Points, in no order, along strands that fork and pass close to each other.
In the rows, 128 means zero.
Two points are linked if the straight distance between their rows is under 126. Some points are linked to none.
j_653: [ 85 106 125 106 172  95 106 105 122 104 128 124 122 127  99 126  96 150
 168  95 104 132 107 200 120]
j_958: [ 79 154  84 182 153 157 113 109 165 141 121 128 127  90 143 149 112 124
 117 103 158 116 109 141  70]
j_839: [ 94  83  92 123  99 156 121 106 142 147 125 162 141  89 176 143 140 169
 121 140 145 112 121 163 117]
j_975: [ 75 116 117 182 184 109 123 118 103 108 154 107  90 150 120 130  82 141
 155  81 130 127  84 184 102]
j_523: [113 198 124 120 131  74  84 105 128  78 165 118 119 117  71  74  83 110
 139 145 104 131 127 123 178]
j_439: [159 169 108 156 154  70  83  87 151 161 133 134  84 135  86 119 152 114
  79 113 121  99 114 119 121]
j_388: [ 83 155 116 103 172  71  92 110 143  89 165 117 122 115  93  76 109 117
 140 110  99 139 103 166 160]
j_41: [159  73  85  71  76 119 176 175 161 145 136  93 159 143 149 108 159 116
  79 150 143 129 138  84 141]
j_594: [119 198 105 139 176  67  97 110  96 151 112 156 135 133 108 119  86  95
 118 113 139 106 147 125 191]
j_177: [129  98 132 123 155 135 195 130 143 117 137 128 155 102  95 125 122 171
 178  96  87 177 111 167  93]
j_340: [151 140 142  88 133 145 129 148 174 130 107  82 112 127  95  86 186  92
  93 120 126 116 130  94 122]
j_846: [103 123 135 152 140 109 106 168 144 130 137 163  98 104 122 103 140 166
 109 116 100 187 111 178 106]
j_292: [109 157 114 170 136 115  89 130 104 105 140 122 123 120 126 120  91 129
 120 122 142 122  71  99 128]
j_519: [ 97 101 175 123 141 161 101 118 124 135 104 136  66 168 133 114 116 115
 135 119 133 109 120 181 143]
j_80: [116 157 140 112 189 128 104 127 118 175 100 135 142 160 155 149 140  90
 111 131 173  80 129 130 155]
j_130: [157  63 111  59 103  86 204 150 141 113 161 191 163 112 183 171 162 142
 130 160 116 147 185 135  85]
j_989: [151 136 104 100 144  88 184 148 110 186 134  70 127 111  98  87 144 169
 110 104 157 127  97 135 144]
j_79: [104 153 142  57  78 127 106 123 152  95 137 108 123 134 121  80 144 114
 121 171 141 124 152  96 148]
j_939: [120  85 111  81 166 111 127 153  99 141 115 116 164  77 171 175 139 173
 179 110  81 123 124 161  67]
j_506: [158 155 131 109 162 148  93 131 127  93  84 131 153 122 139  95 162  85
 100 160 155  78 157  62 158]
j_11: [164  91 120 223 151 188 164 120 131 168 152 116 154 155 130 162  97 150
 141 125  91 119 138 177 134]
j_222: [174  92 163  99 168 119 114 148  83  91 103 167 128  93 135 180 107 155
 181 133  57 172 152 145 123]
j_229: [142 154 188 150 110 143 100 146 135 100  92  99  92 169 113 101 123  77
 111  74 108 114 126  79 117]
j_698: [136 148 157 103  98 116 138 160 124 106 168 176 129 121 124 124 157 143
 132 185 143 177 129 114 164]
j_437: [146  80 125 171  98 158 138  93 163 140 147  77 104 138 101  90 134 173
 110 125  77 120 106 173 125]
j_111: [ 80 135 156 115 112 175 145 145 122 167 103  99 103 170 168 120 110 108
 140 140 180  93 145 129  96]
j_527: [175 153 172 173 117 147 137 106 171 167 155 124  81 166  84 138 151 122
 115 137 115 117 135 136 122]
j_790: [103 192 115 139 194  70 105 125 132  87 109  98 124 131  93  68 116  65
 115  55 101 116 145  96 112]
j_980: [100 101 139  80 134 120 106 131 161 104 117 133 151 147 105 141 116 117
 163 104 107 148 112 160 149]
j_8: [102 179 125 150 120 149  82 123 114  91 107 165  84 117 115 127  76  89
 137 155 171 147 162 102 128]
j_462: [131 180 136 122 120 125  83 162 101  96  72 134 147 106 154  95 118  74
 100 120 128 117 178  71 170]
j_637: [102  77 104 136 146 141 118 166 163 109 137 159 160 135 136 171 109 115
 159 138 106 160 133 156 113]
j_236: [128 155 157 187 145 107 101  96 116  82  83  93  78 176  87 106 103  78
 120  50  88 106 126  87  94]
j_291: [120 186 101 145 165  71 111 159 151 124 125  96 155 103  88 108 122  82
 101  45 110 171 118  98 142]
j_753: [165  94 163  87  88 143 157 139 164 116 179 105 130 131 102 143 194 146
 141 146 100 152 104 141 141]
j_655: [102 146 122 169 148 130 130 106  95 114 188 106 105 139 132 132  86 141
 169 114 157 112  57 130 107]
j_512: [105  70 117  54 102 138 190 111 120 122 148 156 126 111 170 112 159 175
 156 185 130 130 151 172  96]
j_306: [116 156 111 116 108 134 150 159 108 120  89 127 159 125 165  93 112  85
 104 108 146 137 126  57 146]
j_667: [148 123 151 185 109 135 123 131 119 141 184 138  94 126 118 167 115 172
 157 177 138 141 110 153 103]
j_875: [110 170 167  73 165  94 134 146  71 156 143 159 131 112 155 158 153 144
 168 130 152 137 140 173 158]
j_150: [146 173 122  94 107 134 156 135  86 141 106 128 146 102 157  80 163 103
  82 127 174 134 126  60 197]
j_242: [126 125 123  83  97 114 100 158 111 138 104 151 155 153 174 147 128 107
 102 167 157 131 161 102 185]
j_140: [155  96 161  79  66 123 169 133 101  96 161 201 132 115 150 152 156 156
 158 162 122 181 133 119 159]
j_899: [148 154 154  92 147  99 150 113 133 174 136 108 123 150  90 115 150 147
 137 127 146 116 114 151 140]
j_327: [110 177 128 178 169 123  51 126 108  62  77 148  90 124 105 129  72  67
 138 119 142 119 196  99 130]
j_440: [119  88 111 104  64 107 140 148 114 138 130 151 151 126 170 183  89 152
 158 133 148 140 156 125  99]
j_433: [ 99 105 142  31 148 121 165 130  77 100 139 180 131 105 186 144 170 155
 163 188 143 138 178 175 120]
j_910: [120 144  97 191 128 146  91  55 144  76  80 102 114 101  82  97 108 130
  95 115 110  97 121  85  93]
j_312: [ 95 167 117  96 114  95  92 133 119 135 153 124 132  74 145  88 167 143
 104 115 145 146  96 128 138]
j_243: [128  87 129 178 117 221 153 108 150 141 162 165 130 140 172 172 143 123
 142 173 150 127 154 166 132]
j_706: [144 150  98 178 160 141 139  76 164 132 111 132 141 143  66 145  84 102
 124 154 128 109 125  98 120]
j_503: [140  84 130 151  93 183 114 119 171 169 121  86 117 149 141 108 148 143
  91 126  97  94 133 150 138]
j_139: [138 174 100 178 177  61 126  92  93  99  82  73 105 169  92  87  99  86
 109  51 108  87 130  74 108]
j_533: [123 182 143 173 160 131 113 121 120  97  92 122  82 111 107  62 151 106
 105 106 136  91 140  88  67]
j_290: [ 93 194 161 111 150 124  57  86 102  87 110 141  94 110 128  78 135  84
 133 101 140  95 151 113 149]
j_887: [ 89 154  71 205 138 154 137 120 136 126  92 114 146 103 140 112  94 137
  81 106 140 132 119  91  68]
j_366: [167 103 137 185 123 195 177 116 150 162 191 143 156 121 152 170 139 165
 165 147 103 133 142 171 117]
j_338: [131 177 138  64  98  96 131 146  93 160 125 140 172 117 163 126 165 112
  99 141 156 134 160 106 206]
j_768: [173  95 164 119 111 156 182 150 149 129 163 117 166 155 125 150 145 127
 151 133 114 160  91 115 158]
j_854: [148  69  92  62  98 114 207 133 156 148 125 168 170 132 154 136 166 119
 107 150 141 143 160 121 133]
j_641: [168 178 120 121 114 108  79  96 124 100 126  99 146  87  84 117 140  94
 115  99 133 111 104  44 146]
j_94: [161 107 163 107  87 150 145 128 126 161 166 111 132 133 146 172 209 160
 107 158 127 120 120 141 130]
j_850: [ 83 126 148 107 135 171  75  96 128  94  96 122  89 140 137  96 113  91
 127 123 148  90 120 127 129]
j_623: [128 130 138  92 136 123  64 137 111 155 124 136 140 153 166 170 163 114
 103 169 163  88 132 138 162]
j_581: [134 163  91 120 135 139 106 106 132  82 117 148 162  87 133  88 136 108
 106 186 150 106 137  59 145]
j_363: [160  91 149 147  78 198 181 128 143 147 136  84 148 161 140 130 141 107
 127  93 110 138  91  97 154]
j_17: [ 91 118 109 115  47 130 121 144 139 109 133 174 124 129 165 146  95 105
 129 130 164 155 167  99  98]
j_891: [190 116 151 197 140 105 121 101  83 152 172 155  89 125 104 180 123 187
 160 132  98 121 105 176 113]
j_902: [121 117 171 146  66 186 132 118 154 110 115 108 114 165 119 130 113  99
 146 106 115 122 106  94 121]
j_934: [164  77  94 213 168 117 176 115 130 158 122  97 171 137 110 162  98 178
 119  98  83 143 109 168 130]
j_820: [170  99 120 138 184  93 136 132 116 181 139 129 111  96 120 127 176 199
 110 141 104 119 108 192 110]
j_164: [124 122 127 167 117 135 170  88 137 171 127  94  83 144  92  71 126 165
 111 107 117 118  95 162 100]
j_782: [104 109 117  69 116  86 146 167 127 161 133 111 172 106 150 130 139 167
 148  86 115 138 115 149  97]
j_245: [103 182  81 129 122 119  83 118 132  80 125 150 147 101 107 119  68 107
 129 189 149 138 175  92 143]
j_727: [133  65 151  83  86 142 144 148  94 131 140 132 137 156 185 201 122 135
 167 163 154 112 172 150 125]
j_544: [110 122 109 149 110 122 160 102 135 123 136 133 163 108  80 131  98 160
 141 102 115 187  93 132 117]
j_524: [ 92 116 117 147 160 154 133 106 147 164 136 152 133  95 155 151 152 150
 138 106 141 121 110 182  91]
j_954: [115 121 134 176  78 160 131 114 162 129 128 124 119 140  93 147  92 135
 125  97 103 167 116 130 107]
j_43: [ 89 150 138  62 142 107 169 139  90 160 117 128 163 115 161 109 146 137
 146  93 153 138 113 152 158]
j_412: [129  88 118 145 181 119 134 104 130 174 111 135 134 100 131 151 153 178
 129  81  95 116 103 214 108]
j_609: [100 159 118 135 193 117 102 111  82 137  92 133 131 160 136 139  60  82
 138 100 163  88 129 127 162]
j_138: [171 132 128 129 137 111 101  90 147 111 137  71 141 152  68 130 115 104
 119 115 108  98  85  82 158]
j_237: [116 183 145 130 114 100 102 145 134  82 180 157 115 108 104  83 120 121
 130 171 121 169 130 123 179]
j_901: [159  67 102 116 118 146 214 154 156 146 149 110 164  99 123 126 149 174
 149 120  82 169 132 162  94]
j_938: [ 96  66 126 134 111 197 140 152 152 106 150 166 109 137 169 172 106 113
 169 153 144 157 161 175 101]
j_186: [133  97  83 154  93 162 199 155 152 142 132 106 162 141 140 101  98 135
 112 175 140 133 126  95 103]
j_591: [123 143 122 186  87 158 100 113 142 145 144 178 105 107 137 173 127 147
 110 171 157 145 122 122 106]
j_394: [123 120 114 152 146 100 135 195  93 133 133 162 150 116 165 128 104 171
 127 161 136 165 133 130 129]
j_34: [ 93 128 155  68 173 126 125 132  95 138 138 161 123 115 166 191 168 130
 178 161 183 126 175 196 129]
j_673: [167 141 159 100 185  59 127 110 102 159 156 159  99 155  94 135 160 148
 144 144 112 119 128 177 166]
j_376: [114 137 159 114 103 145 141 157 152 174 107 133 113 167 130 160 104 116
 140 129 149 128 166 141 104]
j_759: [146 186 113  98 109  98 106 156 153 113 136 105 167  87 102 108 144  88
 115  98 126 163 132  68 169]
j_852: [162 106 109  73  91 143 164 150 188 123 113  91 146 132  88 109 161  95
 109 112 126 158 133  89 152]
j_160: [105  90 163 126 133 170 150 158  88 146 134 106  97 175 176 175 109 134
 173 166 187 102 149 169 111]
j_645: [126 102 199  89 140 162 122 117 125 132 136 122 100 182 132 168 159 122
 156 136 128  99 124 185 155]
j_35: [140 112 106 112 143 101 142 165 118 164 131 150 136 102 143 111 155 187
 103 181 136 136 128 154 136]
j_392: [164 125 141 169 160  66 110 102  98 153 163 163  73 169  98 136 135 144
 144 129 111 111  97 171 133]
j_563: [106 146 104 183 119 123 139 170 103 107 155 136 139 117 148 117  74 150
 126 156 155 162 100  86 122]
j_900: [140 148 125 124  65 150 101 107 141 151 107 178 115 103 152 145 175 136
  66 158 162 126 137  94 129]
j_269: [170 148 127 106  96 120 169 148  99 173 123  86 129 113 115  93 155 152
  94 126 168 135 101  80 166]
j_690: [109 145  96 233 150 163 136  78 125 110  80  79 111 109 120  97 114 137
  93  91 125  87 116  92  62]
j_762: [133  99 107 168 148 155 165 158 142 133  99  84 153 169 124 113  88 114
 109 136 114 114 117  86 130]
j_650: [103 135 114 133  58 139 136 157 115  99  95 158 124 124 163  75  99 114
  84 125 137 162 148  72 124]
j_119: [116 148 132 112 130 101  69 103 157  97 130 107 147 152  79 147  89  81
 150  94 112 123 112 114 138]
j_32: [147  76 126 111 192 127  86 165  93 108 112 147 134  88 156 199 123 157
 188 132  77 132 131 180  96]
j_352: [139 156 156 154 138 163 131 147 187 166 144 107 119 161 122 164 153  96
 119 117 126 113 131 134  94]
j_881: [155  53  82 116  86 136 192 158 167 144 135  90 172 136 133 122 130 161
 117 146  99 134 118 124 127]
j_128: [163 111 106 172 114  73  99  99 124 135 132  68 105 175  77 112  98 141
 104 116  85  94  87 125 131]
j_728: [167  72 161  71  97 132 147 135  74 102 119 181 124  96 168 178 143 171
 174 152  84 156 150 134 129]
j_572: [105 133 145  77 106 153 116 145 179 111 128  94 129 152 134 114 168  86
 116 156 144 101 150 101  98]
j_709: [136 179 155 159 183 114  58  96  99  41  92 156  86 129 106  89 119  60
 144 103 114  97 165  96 133]
j_26: [139 105 112 118  92 152  99  98 147 159  98 131 131 118 131 132 138 137
  89 109 131 116 114 128 140]

Follow the links from the first point to the second, and from the first to the third. Name the last point that the two ways share.
j_727; j_839; j_290 -> j_306
j_111; j_242; j_673 -> j_150
j_440; j_327; j_667 -> j_306
j_609; j_524; j_376 -> j_150
j_690; j_782; j_338 -> j_524
j_503; j_637; j_140 -> j_653
j_41; j_887; j_698 -> j_653
j_140; j_186; j_768 -> j_902
j_11; j_544; j_512 -> j_980

A fork is a point with three links. Follow the links from the first point to the second and name the forks in between, in order.
j_980; j_887 -> j_653, j_524
j_989; j_352 -> j_150, j_306
j_412; j_939 -> j_653
j_291; j_237 -> j_138, j_980, j_653
j_650; j_839 -> j_306, j_150, j_26
j_94; j_366 -> j_902, j_138, j_980
j_958; j_899 -> j_524, j_26
j_237; j_503 -> j_653, j_524, j_26
j_138; j_186 -> j_902, j_881

A fork is a point with three links, a tip a point with one. Leave the first point through the second and follow the links. Name the first fork or tip that comes.
j_237; j_698 -> j_512
j_43; j_782 -> j_653
j_306; j_462 -> j_645
j_850; j_290 -> j_306
j_653; j_975 -> j_524
j_26; j_900 -> j_150
